The views of a scene show one set of named points, each view turned or mirrored, shifted and resized as a whole, with a little noise and some points left out.
(in the rows, 128 means zero)

Scene 1
View 1
K_167: [122 146 142 150 127 172 156 178 147 143 102  94 141 111 129 120 138 110
 123 168 130 144 151  84  67]
K_754: [141 124 144 169  91 123 141 179 126 134 158 115 108 138  92 123 103  95
 156 147 125 108 143  84 139]
K_198: [133 105 130 136  81 136 123 172 142 150 142 111 125 118 104 128 126  96
 157 157 122 134 144  76  97]
K_518: [177 114 174 151 126  90 161 151 137 167 145  86 105 125 136 150 113  67
 135 150 155 149 132 120 107]
K_769: [163 143 180 179 136 100 177 164 115 142 154  96 101 141 124 131  93  76
 130 141 144 124 142 116 131]
K_693: [152 110 139 143  86 109 133 176 141 150 134 113 122 126  91 146 110  86
 142 176 143 121 123  83  97]
K_119: [157 137 170 154 141 127 166 158 137 149 137  80 115 127 140 126 112  84
 121 144 141 141 141 119 111]
K_971: [152 116 153 152 105 113 142 165 140 156 144 101 119 121 114 138 117  80
 141 157 141 144 142 101 105]
K_644: [154 124 150 134 123 127 142 164 143 155 121  88 126 117 125 140 119  83
 126 166 142 143 127 101  76]
K_70: [170 125 176 140 149 108 165 150 142 168 126  75 118 107 155 144 124  75
 121 152 152 163 135 127  76]
K_204: [140 112 152 160  91 107 142 169 132 155 155 120 112 125 103 136 116  84
 158 154 136 135 151  83 115]
K_246: [129 144 160 161 138 167 162 159 128 139 139  82 113 122 149 106 120 100
 131 126 120 142 161 113 120]
K_701: [154 148 166 155 138 131 175 172 137 145 117  90 124 128 130 132 114  90
 114 166 148 132 132 104  88]
K_939: [158 143 155 168 105 105 161 188 123 130 138 111 116 147  90 133  94  85
 127 169 154  91 121  91 121]
K_962: [144 122 155 172 103 116 149 169 127 143 163 108 108 135 106 124 101  87
 150 141 133 122 145  95 134]
K_224: [154 118 156 159  96  84 154 175 135 163 135 121 122 124  95 154 119  77
 142 183 155 137 140  80  85]
K_154: [171 122 176 131 151 117 162 144 148 168 119  64 123 111 157 146 127  74
 116 152 152 167 131 129  76]
K_207: [128 114 135 151  93 154 129 164 140 145 147 101 120 115 120 115 124 102
 157 140 115 143 156  82 110]
K_64: [206 116 160 103 147 110 148 144 157 156 110  47 120 121 156 161 106  60
  94 154 164 145  87 148  77]
K_574: [153 117 148 151 103 127 131 164 131 137 153  95 111 132 114 121 104  85
 142 135 126 117 134 107 133]
View 2
K_70: [153 128 159 146  86 131 128  93  83 147  82  54 142 123 164  73 110  97
 141  89 104 189  89 101  86]
K_693: [154 148 106 188 112 141 146 150  65 146  79 112  85 113 182  76  87 116
 210 121 139 153 112 106  65]
K_119: [172  92 151 163 109 160 139 123  96 167  94  71 142 116 137  58  98 111
 146 115 126 167  83 107  96]
K_224: [134 165 111 171  93 130 147 136  73 140  94 101  95 119 186  57  86  92
 212 121 136 165  94  77  72]
K_207: [184 102 112 165 127 156 173 150  63 193  76 151 128 128 186  43 113 118
 175 121 119 133 103 130  81]
K_939: [140 126 117 194 117 167 139 175 100 140 109  89  86 104 143  63  63 113
 217 151 166 152  85  86  81]
K_971: [161 132 129 167  99 141 153 138  68 160  84 108 113 115 174  60  92  97
 188 119 118 155  95 100  80]
K_518: [158 131 161 163  71 146 136 120  63 148  84  72 122  92 155  71  86  99
 170 113 103 173  79  83  96]
K_644: [161 130 119 172 115 138 141 119  90 154  69  87 120 127 172  71 112 116
 163 101 133 171 110 116  70]
K_167: [161 104  95 163 162 135 151 118 124 166  82 106 149 165 185  43 139 115
 144 108 151 165 121 138  62]
K_246: [186  65 140 151 133 174 155 134 105 192  99 107 166 126 146  29 102 109
 141 120 121 146  83 126  95]
K_204: [157 132 117 164 102 148 166 154  60 169  98 136 108 112 178  43  82  93
 206 129 126 137  89  90  81]
K_962: [172 104 132 174 101 173 162 170  67 176 106 124 113 100 149  48  73 106
 193 146 131 133  77  92  94]
K_769: [160 102 161 167  89 178 142 151  96 162 121  79 130  93 127  49  68 100
 181 140 129 155  59  78 107]
K_198: [173 123  95 172 131 145 168 145  77 172  80 136 117 135 189  51 108 114
 184 116 142 143 107 121  69]
K_154: [166 125 163 152  91 131 124  82  84 150  72  40 148 122 154  75 116 102
 133  83 104 194  95 105  86]
K_701: [152 114 126 167 124 148 126 123 120 146  91  65 131 130 151  58 107 114
 160 109 148 175  95 109  78]
K_754: [166 111 112 187 121 172 165 182  77 177 103 141  99 106 157  44  72 112
 213 152 148 125  85 100  90]
K_64: [175 127 169 183  84 132 102  88  68 137  42   4 108  96 130 124 108 148
 129  80 110 200 103 117  78]
View 3
K_64: [120 107 122  95  93 143  96  93 170  95 156 131 137 153 131 161 120 116
 104 143 111  98  95 133  90]
K_644: [120 149 137  93  92 124 109  82 169 123 143 117 130 131 122 127 132 111
 125 136 108 123 115 118 128]
K_971: [121 162 137  98  94 130 118 103 176 128 155 117 132 130 123 120 142 118
 130 128 105 123 119 124 150]
K_70: [131 138 126  86  92 127 111  73 189 108 157 116 139 149 132 137 135 121
 110 141 108 116 100 140 129]
K_207: [133 183 134 108  95 118 108 103 164 147 143 100 138 119 128  87 139 118
 132 125 110 127 132 126 137]
K_754: [135 171 137 107  97 130 117 121 159 144 164 124 117 119 116  99 154 116
 131 106 105 129 138 115 172]
K_701: [135 139 132  91  92 126 106  66 167 119 149 131 114 138 124 117 138 112
 115 126 108 128 113 119 142]
K_518: [131 146 127  89  98 136 121 102 188 112 171 123 138 146 129 138 139 127
 115 133 107 111 110 143 146]
K_939: [130 144 138  94  99 139 117 106 152 123 167 147 103 127 111 124 150 114
 128 102 102 125 127 108 174]
K_574: [137 159 130 111 101 135 106 124 161 136 165 121 127 125 125 102 143 119
 120 116 107 116 133 125 144]
K_246: [163 159 124 106  93 119  95  79 170 128 150 110 129 133 143  77 144 123
 106 120 109 124 127 134 137]
K_167: [142 158 139 102  84 111  93  57 150 135 124 115 116 123 130  79 134 107
 123 125 110 139 126 113 128]
K_204: [115 185 141 101  99 128 125 123 171 145 159 112 134 117 111 106 151 120
 148 121 104 128 132 120 169]
K_198: [112 179 142 106  93 123 115 112 160 150 139 106 136 113 113 101 138 112
 144 130 105 126 127 113 140]
K_224: [106 165 143  81  93 129 133  95 179 125 159 122 125 129 104 143 145 117
 139 129 105 129 115 118 166]
K_154: [130 130 123  87  94 128 108  66 185 104 152 118 138 154 136 138 126 118
 108 146 109 113  98 140 117]
K_769: [154 144 127  92  98 136 116  98 176 115 180 134 120 141 131 117 153 127
 108 111 105 119 121 133 171]
K_693: [105 159 143  97  94 135 121 111 160 135 155 125 123 121 105 131 138 108
 143 125 104 126 121 110 150]
K_119: [148 145 125  95  95 131 104  83 175 117 162 124 126 139 136 111 141 124
 105 125 108 120 119 135 140]
K_962: [140 169 132 102  99 134 116 117 170 136 172 124 125 126 123 104 150 122
 127 111 104 123 132 128 166]
View 4
K_939: [ 83 115 143 152  85 123 108 109 107 129 143  94 144  97 107  91 158 155
 138 124 110  80  96 111 143]
K_574: [ 92 117 140 154  83 128 123 109 117 106 132 117 132  98 144  84 160 133
 133 113 117 107 118 120 153]
K_971: [ 98 121 128 142  99 140 120 117 120 128 143 125 153  89 131  96 156 137
 126 129 129 102 111 126 154]
K_246: [ 95 141 139 171  91 125 135 110 109 105 149 147 128  91 136 111 157 130
 153  95 136 125 126 121 131]
K_224: [ 93 129 121 127 106 144 104 127 117 148 152 119 167  84 106 110 147 138
 119 143 137  94  98 116 152]
K_701: [ 88 149 130 151 101 121 114 123 110 139 156 124 139  93 107 107 158 138
 143 116 126 109 106 129 131]
K_204: [103 105 130 145  91 148 124 111 119 118 141 122 158  90 137  94 152 139
 126 129 133  92 112 111 159]
K_70: [102 150 118 150 122 122 119 129 116 153 167 146 148  94 130  93 161 133
 138 123 122 122 109 160 139]
K_693: [ 89 120 131 128  89 140 105 124 124 132 131 105 153  93 120  91 152 140
 116 133 126  95  99 116 163]
K_962: [101 103 140 161  86 138 124 104 113 111 141 119 146  96 138  87 157 145
 141 119 122  93 112 114 152]
K_198: [ 89 122 132 129  82 155 119 121 128 111 119 124 147  83 135 104 149 123
 111 123 144 112 114 106 167]
K_644: [ 88 146 126 133 100 133 114 131 119 139 144 124 142  90 118 103 153 126
 126 122 128 118 109 133 149]
K_64: [ 83 164 119 137 124 103 107 143 123 165 154 126 126 103 128  65 172 123
 129 117  94 136 104 186 149]
K_119: [ 97 141 131 163 105 122 125 119 106 130 155 138 136  97 129  95 162 136
 145 108 120 118 114 139 134]
K_207: [ 99 123 134 144  83 148 130 111 122 101 125 136 139  87 141 107 152 124
 126 114 143 118 124 108 158]
K_167: [ 84 166 130 139  96 139 118 131 115 124 139 136 136  81 103 136 150 122
 131 105 151 128 113 107 138]
K_518: [104 122 123 152 113 124 119 117 118 147 163 135 151  99 139  76 163 139
 139 126 112 105 105 155 150]

In a view up to two points have been moved. Name them for each view, in the order of its rows, or write -.
view 1 -> -
view 2 -> K_198
view 3 -> K_167, K_204
view 4 -> K_224

Scene 2
View 1
K_66: [112 212 147 206 122 130 219 105 173 150 183 103 111 120 137  85 147 102
 179 159  98 149  89  93  98]
K_321: [156 186 148 114 154 161 149 123 163 175 146 103 123 121 121  92 120  79
 128 146 100 145 132 135 138]
K_779: [124 232 125 169 140 119 209  98 163 158 188 104  99 120 127 113 135  90
 200 157 102 124 114 104  86]
K_344: [154 175 123 157 133 136 131  79 155 172 136 114 119 129 136 108 126  78
 105 149 156 158 135 139 140]
K_357: [ 91 244 132 159 166  88 184  93 177 122 239 118 132 127 126 120  99 108
 214 161 102 123 125  73  42]
K_935: [178 174 123 106 160 153  97  88 135 185 118 110 120 135 124 112 113  64
  81 148 158 149 147 169 156]
K_225: [127 220 126 155 155 120 160  85 151 155 180 109 118 132 126 114 123  82
 163 163 134 134 111 126  98]
K_798: [131 181 140 142 155 127 127  92 166 150 170 120 145 138 133  96 108  92
 118 145 136 155 133 108 112]
K_18: [157 177 140 152 118 160 172 107 168 179 128 107 109 120 132  91 137  83
 122 145 117 157 130 125 151]
K_888: [165 193  95 162 132 117 129  52 140 175 136 126  96 130 132 142 124  72
 113 153 182 140 151 151 135]
K_130: [145 188 139 112 154 149 148 115 169 162 161 114 122 127 120 102 104  83
 137 142 102 144 148 111 117]
K_879: [127 202 112 165 153  96 132  62 155 147 185 128 131 138 136 123 114  91
 139 157 166 141 137 114  96]
K_453: [162 202  87 163 137 109 125  44 132 171 147 123  97 134 128 149 131  70
 124 160 193 134 150 155 131]
K_159: [108 214 157 160 145 130 203 129 192 141 202 107 129 122 130  87 121 104
 188 148  65 145 114  72  82]
K_611: [170 178 129  97 154 153 130 110 172 175 135 121 110 122 122 114 100  76
 116 139 117 142 176 125 144]
K_132: [138 219 105 171 141 114 171  73 147 167 169 110  97 124 129 130 134  80
 165 166 148 130 125 134 107]
K_466: [132 190 154 122 164 158 144 123 155 168 167  95 141 133 123  80 128  83
 129 160 102 149  92 135 113]
K_672: [151 195 134 131 140 151 164 108 163 173 145 105 105 115 126 106 123  80
 143 151 107 138 135 127 130]
K_731: [170 201 101 174 123 141 167  69 135 187 122 106  81 120 126 132 147  70
 130 164 161 132 126 161 147]
K_903: [133 205 124 179 130 120 178  82 163 158 172 117 109 123 136 109 134  92
 155 154 127 145 123 108 112]
View 2
K_935: [104 145 114 129 186 120 133 115 114 137 131 109 175 151 161 231  89 104
 136 141 133  88 117 213 118]
K_159: [ 50  98 178 148  77 133  64  98 112 127 101 205 113 130 117  15 222 141
 123 187 155 190 132 168 197]
K_66: [ 71  92 182 119  81 131  74 116 129 116 100 162 122 122 103  68 178 149
 126 193 137 226 106 166 162]
K_779: [ 45  87 165 134  76 136  92 100 122 127  71 155 130 136  90  70 178 132
 122 190 152 250 113 176 158]
K_879: [ 93  85 166  96 116 156 126 116  80 104  74 149 113 177 137 113 115  79
 136 147 156 187 138 200 112]
K_357: [ 37  51 184 129  69 145 122  91  78 100  52 205 114 170 127  15 197  91
 138 116 195 225 161 159 171]
K_731: [ 97 124 133 104 137 133 113 108 138 134  99  87 151 143 100 204  84 117
 124 198 110 203  75 208 100]
K_132: [ 69  83 146 111 108 140 127 100 117 118  74 119 137 148  96 138 119 108
 127 175 142 235 106 189 115]
K_321: [ 72 141 127 159 151 110  98 109 127 142 132 143 163 127 140 148 158 138
 127 161 139 118 111 193 164]
K_798: [ 99 115 156 123 133 141 100 122  87 111 111 167 126 158 158 115 140 102
 140 141 147 122 137 196 144]
K_611: [ 67 155  87 168 157 136 118  93 122 157 130 138 143 157 148 172 138 103
 123 165 152  92 130 219 149]
K_672: [ 61 125 131 151 131 124  93 104 131 142 117 142 148 134 124 132 162 134
 122 178 137 150 112 201 157]
K_466: [ 80 111 173 137 140  93  91 126 116 116 126 165 174 119 148 125 173 150
 138 135 144 124 114 167 176]
K_903: [ 85 101 160 119 103 149  93 115 116 121  93 146 113 147 117  97 141 117
 128 196 135 202 114 194 136]
K_18: [ 99 145 134 137 138 134  65 117 138 148 141 129 131 131 128 152 138 142
 116 212 111 131  93 204 145]
K_130: [ 82 125 146 144 134 126  92 116 109 130 122 157 141 136 135 123 154 125
 131 162 143 135 126 193 156]
K_888: [105 115 123 103 144 159 135 104 105 123  86  96 133 174 135 199  72  79
 133 172 128 173 108 219  80]
View 3
K_935: [157  19 162 147 112 170 119  27 228  48 123 113  65  54 149 116 189 179
  93 155 146 190 142 137 136]
K_225: [ 81  89 162 141 118 108 116 130 123  76 127 141 114 113 130 115 142 140
 107 157 154 151 133 177 159]
K_611: [169  38 152 147 174 143  93  84 213  32  96 139  81  55 132 104 157 144
 123 150 177 212 128 121 146]
K_321: [155  45 144 130 121 120  82 105 172  51  88 122  65  85 140 116 149 147
 136 140 183 197 141 134 167]
K_159: [ 93 113 129 124 146  69  65 208  81  86  67 158 105 153 125 101  85 103
 173 131 185 166 115 148 184]
K_18: [178  37  98 132 124 128  80  93 155  80  80 103  65 125 125  86 152 159
 134 174 145 196 132 138 148]
K_779: [ 98 100 138 138 125  72 108 185  75  83 111 151 124 143  94  96 117 116
 117 177 171 155 139 182 155]
K_888: [125  46 142 168 145 160 153  55 180  72 144 125 119  94 123  81 180 172
  74 200 103 161 127 176 119]
K_903: [125  73 109 136 135 119  98 127 118  89  96 121  91 142 130  83 135 146
 130 164 136 167 116 156 158]
K_357: [ 18 148 197 149 153  85 103 205  88  69 122 180 150 111 141 121  94 101
 137 113 171 133 107 170 176]
K_731: [159  31 123 150 102 134 136  69 144  84 137 110  97 118 102  79 187 171
  71 223 130 172 156 184 121]
K_453: [109  48 155 176 133 159 162  59 173  70 161 132 127  93 123  87 182 165
  53 200 101 157 137 189 112]
K_344: [141  52 135 150 129 164 112  59 176  74 109 111  86 103 147  92 166 168
 109 163 113 171 117 148 144]
K_798: [101  79 157 143 145 147  98  99 164  68 104 135  88  99 161 113 139 147
 135 119 123 167  99 140 156]
K_132: [102  70 148 160 123 113 137 125 118  81 139 142 124 119 100  95 157 148
  84 198 141 154 144 185 135]
K_672: [143  56 131 136 131 111  93 119 150  63  91 131  83 101 119 105 147 139
 121 164 177 186 134 145 158]
K_130: [137  62 151 137 146 123  88 128 173  51  89 136  85  78 132 114 133 134
 135 137 175 192 126 127 160]
K_466: [119  65 158 119  82 120  79 115 144  69  89 122  52 105 161 139 151 147
 146 114 175 180 145 141 183]
K_879: [ 69  94 169 163 148 147 136 102 142  76 138 143 133 100 148  99 139 150
 109 148 109 142 100 172 144]
View 4
K_18: [130 117 154 125 125 113 164 103 149 151 131 137 117 114 104 187 118 144
 150 138 194 112 100 136 118]
K_225: [162 148 132 139 114  91 144 103 138 127 146 142 117 109 107 106 123 155
 150 164 172 155  77 151 146]
K_159: [189 135 160 151  90 106 172  97 181  79 161 162 111 143 149 133 115 144
 192 156 182 167  78 174 130]
K_466: [144 102 137  99  93 100 150  73 144 117 116 160 126 119 119 138 126 137
 151 172 204 138  96 149 130]
K_935: [105 114 107  90 122 101 149  81 113 190 102 141 128  91  88 156 142 151
 122 172 164 100 106 118 116]
K_798: [129 137 118 127 106 100 144  98 147 129 109 141 126 105 137 129 124 141
 153 165 159 136  89 147 110]
K_132: [156 161 134 149 132  93 146 115 134 150 156 131 110 106  90 116 123 158
 139 153 171 147  75 141 156]
K_672: [154 123 139 123 113 104 172  91 148 145 142 151 119 117 107 165 129 148
 153 158 182 129  91 142 126]
K_888: [116 160 115 136 145  95 138 117 120 185 126 116 115  84  84 134 124 159
 127 151 147 117  81 123 131]
K_344: [113 133 126 123 131 109 143 111 134 157 110 124 121 100 105 149 115 143
 138 148 170 118  92 130 115]
K_66: [172 139 163 152 114 104 153 113 159 100 158 144 106 130 119 128 106 145
 162 145 200 159  74 161 149]
K_453: [120 167 111 139 147  91 133 118 114 185 131 117 115  80  79 116 132 160
 119 156 149 128  81 126 140]
View 5
K_779: [116 103 134 196 166 155 142 182 108 101 171 105 127  98  79 138 145 147
 118 118 133  88 122  69 126]
K_611: [ 91 107 126 100 135 118 128 172 107 133 105 148 150  98  84 187 126 119
 124 119 109 159 103  78 177]
K_935: [119 105 122  88 103 103 146 134  90 115  76 132 156 104  99 179 110 110
 103 104 115 155 108 105 197]
K_798: [129 129 130 137 147 106 148 156 105 140 129 125 136 112 112 164 131 148
 142 124 122 116  95 102 168]
K_731: [123  79 128 167 124 141 136 135  78  77  92 109 151  91 106 160 106 107
  82  88 137 140 115  84 167]
K_672: [104 109 124 144 135 123 134 173 110 114 128 125 140  85  85 152 129 130
 119 115 112 131 113  76 155]
K_357: [129 131 137 169 194 144 165 190 120 141 191 104 129 134  80 156 171 176
 149 138 148  48 111  92 137]
K_903: [123 110 132 187 159 136 132 162  98 109 143 109 135  97 108 153 128 141
 122 114 134 110 104  87 142]
K_66: [122 119 127 203 155 129 137 173 111  99 163 106 125  85 101 121 134 148
 125 122 123  98 119  79 126]
K_132: [126  93 133 178 154 150 147 154  92  95 129  99 142 110  97 160 133 128
  98 104 147  98 113  85 149]
K_130: [106 121 128 123 139 119 136 179 117 131 135 134 138  96  86 162 134 138
 132 130 108 131 106  83 158]
K_225: [129 109 131 161 152 138 157 156  99 111 144 103 141 111  89 148 140 147
 115 114 137  86 117  93 155]
K_453: [131  82 136 145 147 150 151 126  68 101  88 104 159 129 107 189 118 114
  90  92 161 114 101 100 178]
K_18: [108 112 122 158 129 113 122 159 105 109 112 131 138  71 112 147 108 127
 118 111 106 156 106  76 153]
K_159: [109 130 127 194 173 129 134 200 131 127 191 123 118  90  84 129 151 168
 155 139 108  91 115  69 119]
K_321: [108 120 121 120 121 110 138 173 119 119 127 131 140  82  88 150 130 135
 122 122  97 140 122  80 160]
K_888: [126  86 133 144 142 141 143 130  70 106  85 110 158 120 113 185 114 113
  92  92 154 128  95  98 176]
K_344: [124 109 128 144 131 111 133 139  88 120  96 119 147  99 124 165 109 129
 119 110 127 141  95  99 171]
K_879: [141 113 134 158 169 133 153 143  86 127 125 108 141 137 117 173 136 145
 127 114 154  91  92 108 162]

In a view up to two points have been moved. Name them for each view, in the order of its rows, or write -.
view 1 -> K_66, K_357
view 2 -> K_130
view 3 -> K_903
view 4 -> -
view 5 -> -

Scene 3
View 1
K_566: [122 142 162 160  95  98 107 119 134 106 146 103 138 154 157 138 150  70
 106 132 124 148 147 142 123]
K_658: [146 108 117 151  77  97 116 103 129 116 154  77 130 139 159 135 149  75
  77 104 158 126  63 158 114]
K_895: [110 159 165 165 103 101  96  93 166 115 125 119 150 162 154 128 161  69
 100 125 121 146 169 145 110]
K_150: [130 193 205 197 114 118 112 117 163 120 159  81 188 188 184 155 117  86
  89 125 111 148 166 151  98]
K_7: [114  93 156 143  65  86  93 133 128  98 119  99 108 118 148 127 153  67
 101 113 159 150 108 134 133]
K_775: [ 93 104 168 140  80  75  85 129 139  99  96 116 107 122 138 125 172  64
 114 122 148 154 156 126 142]
K_710: [108 168 179 175 103 107  92 104 174 121 124 106 155 166 166 135 153  74
  94 116 123 142 169 143 104]
K_972: [114 129 152 164  87  99  78 103 165 112 118 112 128 141 161 121 165  60
  84 105 145 145 149 144 112]
K_289: [106 175 182 188  97  89 119 105 169 150 126  63 175 192 170 154 155 100
 103 122 128 116 124 146 113]
K_800: [118 131 126 146  98  92 112  93 130 108 137 119 130 148 141 131 175  58
 107 134 127 145 139 149 128]
K_120: [139 159  90 152 116  99 140  65 130 127 171 104 160 188 144 140 174  69
 105 144 101 113 107 166 110]
K_39: [123 129  97 142 102  99  96  73 146  97 148 145 124 144 141 113 178  46
  94 123 118 147 150 158 109]
K_503: [143 109 111 143  90 106 110  94 124  91 164 119 124 132 149 126 155  52
  86 120 135 148 110 159 111]
K_226: [ 95 153 196 178  87  84  87 119 170 135  98  79 148 160 167 137 154  90
 101 109 141 138 141 131 118]
View 2
K_566: [126 122  99 121  47 185 140 141 165 141 142 152  90 117 117 104 139 129
 171  90 143 136 137 155 173]
K_775: [126 125  57 186  50 165 127 125 150 138 147 131  49 136 137 101 193 112
 142  55 137  97 155 173 164]
K_120: [163 115  98 102  97 164 192 156 203 134 112 219 114  69  62 113 108 149
 153 141  88 163  97  96 176]
K_150: [ 94 142 167  54  31 178 121 156 159 152 176 151 131  70 118 112  97 110
 188 123 182 181 121 199 191]
K_658: [139 126  91 120  57 208 130 110 171  91 132 221  79 131  80 113 163 134
 211 121  83 101 109 109 118]
K_7: [134 125  61 166  44 195 126 114 154 117 140 168  50 150 124  98 185 119
 180  70 113  86 150 146 136]
K_710: [108 136 135 120  66 154 122 133 159 135 171 131  93  70 114 125 134 108
 149  97 161 148 125 185 181]
K_895: [119 134 114 141  75 151 134 142 163 142 151 124  92  81 119 122 131 120
 143  86 150 148 126 172 189]
K_972: [114 135 115 158  71 160 108 116 151 107 156 134  78  96 114 129 158 116
 163  79 127 120 115 166 151]
K_226: [112 152 118 126  54 155 109 113 154 148 208 165  75  83 125 117 163  88
 157 103 170 121 133 199 164]
K_39: [144  98  89 166 103 161 171 154 179 113  66 131  98  98  93 117 118 162
 141  70  88 156 107  99 185]
K_503: [134 111  91 146  65 190 149 134 168  96  91 168  86 132  98 110 142 156
 189  86  85 121 113 104 147]
K_800: [136 115  78 145  64 166 151 137 163 143 131 152  80 110 120 108 159 125
 146  79 132 122 140 154 176]
K_289: [131 148 130  83  57 163 130 132 171 156 208 206 103  64  91 115 138  92
 167 146 162 146 124 192 170]
View 3
K_710: [ 76 131 111 108  88 127 124  98 135 111 117 164 103 135 147 125 146 112
 128 128 143 122 120  86 139]
K_800: [125 147 110  98 101 121 118 110 150 115 117 154 121 127 143 145 150 109
 151 133 131 109 106  94 110]
K_150: [ 52 111  93 127  57 155 128 102 138  95 124 163  76 105 132 109 142 112
 127 112 138 117 120  94 156]
K_226: [ 73 120 134  94 100 147 125  89 163 102 122 176 115 135 149 128 146 115
 132 132 141 121 130  75 128]
K_289: [ 75 118 131 109  81 169 118  95 172 107 132 162  69 118 148 102 151 108
 125 144 146 114 128  80 131]
K_972: [ 97 156 128 113 116 114 127 104 153 110 108 163 130 143 142 140 144 116
 138 140 131 124 114  86 133]
K_895: [ 92 146 102 105  92 117 115 103 128 118 117 159 102 135 149 133 149 107
 134 131 142 118 114  89 130]
K_566: [111 139 105 113  89 134 124 110 153 114 118 153 118 111 135 135 144 105
 148 127 128 105 106  97 121]
K_39: [131 191 114 133 109  90 117 125 128 127 113 137 116 138 139 148 150 106
 144 148 135 108  92 100 119]
K_503: [139 184 122 147 111 116 131 130 165 112 113 137 124 114 120 142 147 112
 151 150 120  99  87 108 127]
K_775: [133 139 122  75 121 117 123 101 161 113 108 173 155 140 147 163 148 114
 158 131 128 110 114  84  98]
View 4
K_710: [163 158 140 149 143 134 114  67 105 134 156  90 133 131 127 130 126 106
 112 124 151 125 189 135 138]
K_39: [148 108 137 118 167 134 136  66  72 116 155 153 151 136 114 146 178 111
 160 133 115 163 161 143 122]
K_895: [161 154 136 151 144 129 102  59 102 128 150  82 143 134 124 129 120 110
 119 131 150 108 190 138 135]
K_503: [141  69 118 126 140 143 146  68  70 132 156 148 150 138 111 161 151 111
 150 131 128 159 139 129 103]
K_289: [152 153 120 157 116 151 111  33 100 126 153  53 124 130 116 146  91 130
 125 145 188 108 174 125 127]
K_120: [116 117 126 130 133 138 127  18  53 105 152 115 137 145 106 145 141 147
 184 177 137 152 130 123 144]
K_658: [144  68 103 131 114 167 151  59  77 133 161 119 130 132 104 184 124 121
 152 134 163 156 132 121  83]
K_800: [152 111 132 133 152 138 106  64  86 120 145 112 162 125 121 155 142 104
 132 123 125 116 170 147 111]
K_226: [172 145 123 148 137 152 105  70 109 129 158  72 137 124 127 159 111 103
 105 119 176 105 191 138 107]
K_972: [169 126 130 135 155 147 125  84  98 128 161 115 136 129 121 160 148  99
 121 111 153 145 182 134 106]
K_566: [147  86 124 143 122 135 101  68  86 141 144  95 163 125 113 145 108 110
 120 123 128 105 155 143 107]
K_7: [168  63 114 128 144 165 118  89  91 134 149 118 163 121 117 186 133  91
 118 106 138 117 164 141  65]
View 5
K_566: [157 113 121 107 156  92 149  93 110  90 170 157 130  75 100 157 160 111
 173  77 131 130 118 145 142]
K_775: [191  93 121  78 187  85 177  83 191  95 205 188 136  31 131 168 173 119
 137  58  94 126 109 170 118]
K_39: [129  15 129  88 162  78 154  97 105 128 138 160 125  87  98 154 200  86
 110 112 112  92 128 175 154]
K_150: [124 166 163 166 153  99 156 118  28  75 170 131 124  70 104 142 126 155
 237 105 157 147 116  99 152]
K_120: [101  79 112  78 105 132 130  77  23 129 130 169 113 121  71 105 191  67
 160 103 143 125 124 185 171]
K_800: [153  92 124  94 164  92 157  80 130 102 175 168 136  60 110 151 176 102
 155  74 117 119 112 174 144]
K_658: [141  26  59  43 127 141 142 119 109 102 129 196  94  99  80 148 143 139
  96  73 174 176 145 124  97]
K_7: [183  79  84  61 168 109 157  97 175  92 182 194 124  54 107 163 148 130
 118  47 127 150 123 144 103]
K_895: [137  96 168 127 168  95 165  98  87  99 184 154 128  54 128 151 167 120
 170 106 107 116 115 157 153]
K_710: [128 106 172 134 172  93 168 111  73  88 189 156 121  48 133 149 149 143
 186 110 113 137 116 138 147]

In a view up to two points have been moved. Name them for each view, in the order of its rows, or write -.
view 1 -> K_800
view 2 -> K_39
view 3 -> -
view 4 -> K_895, K_566
view 5 -> K_658
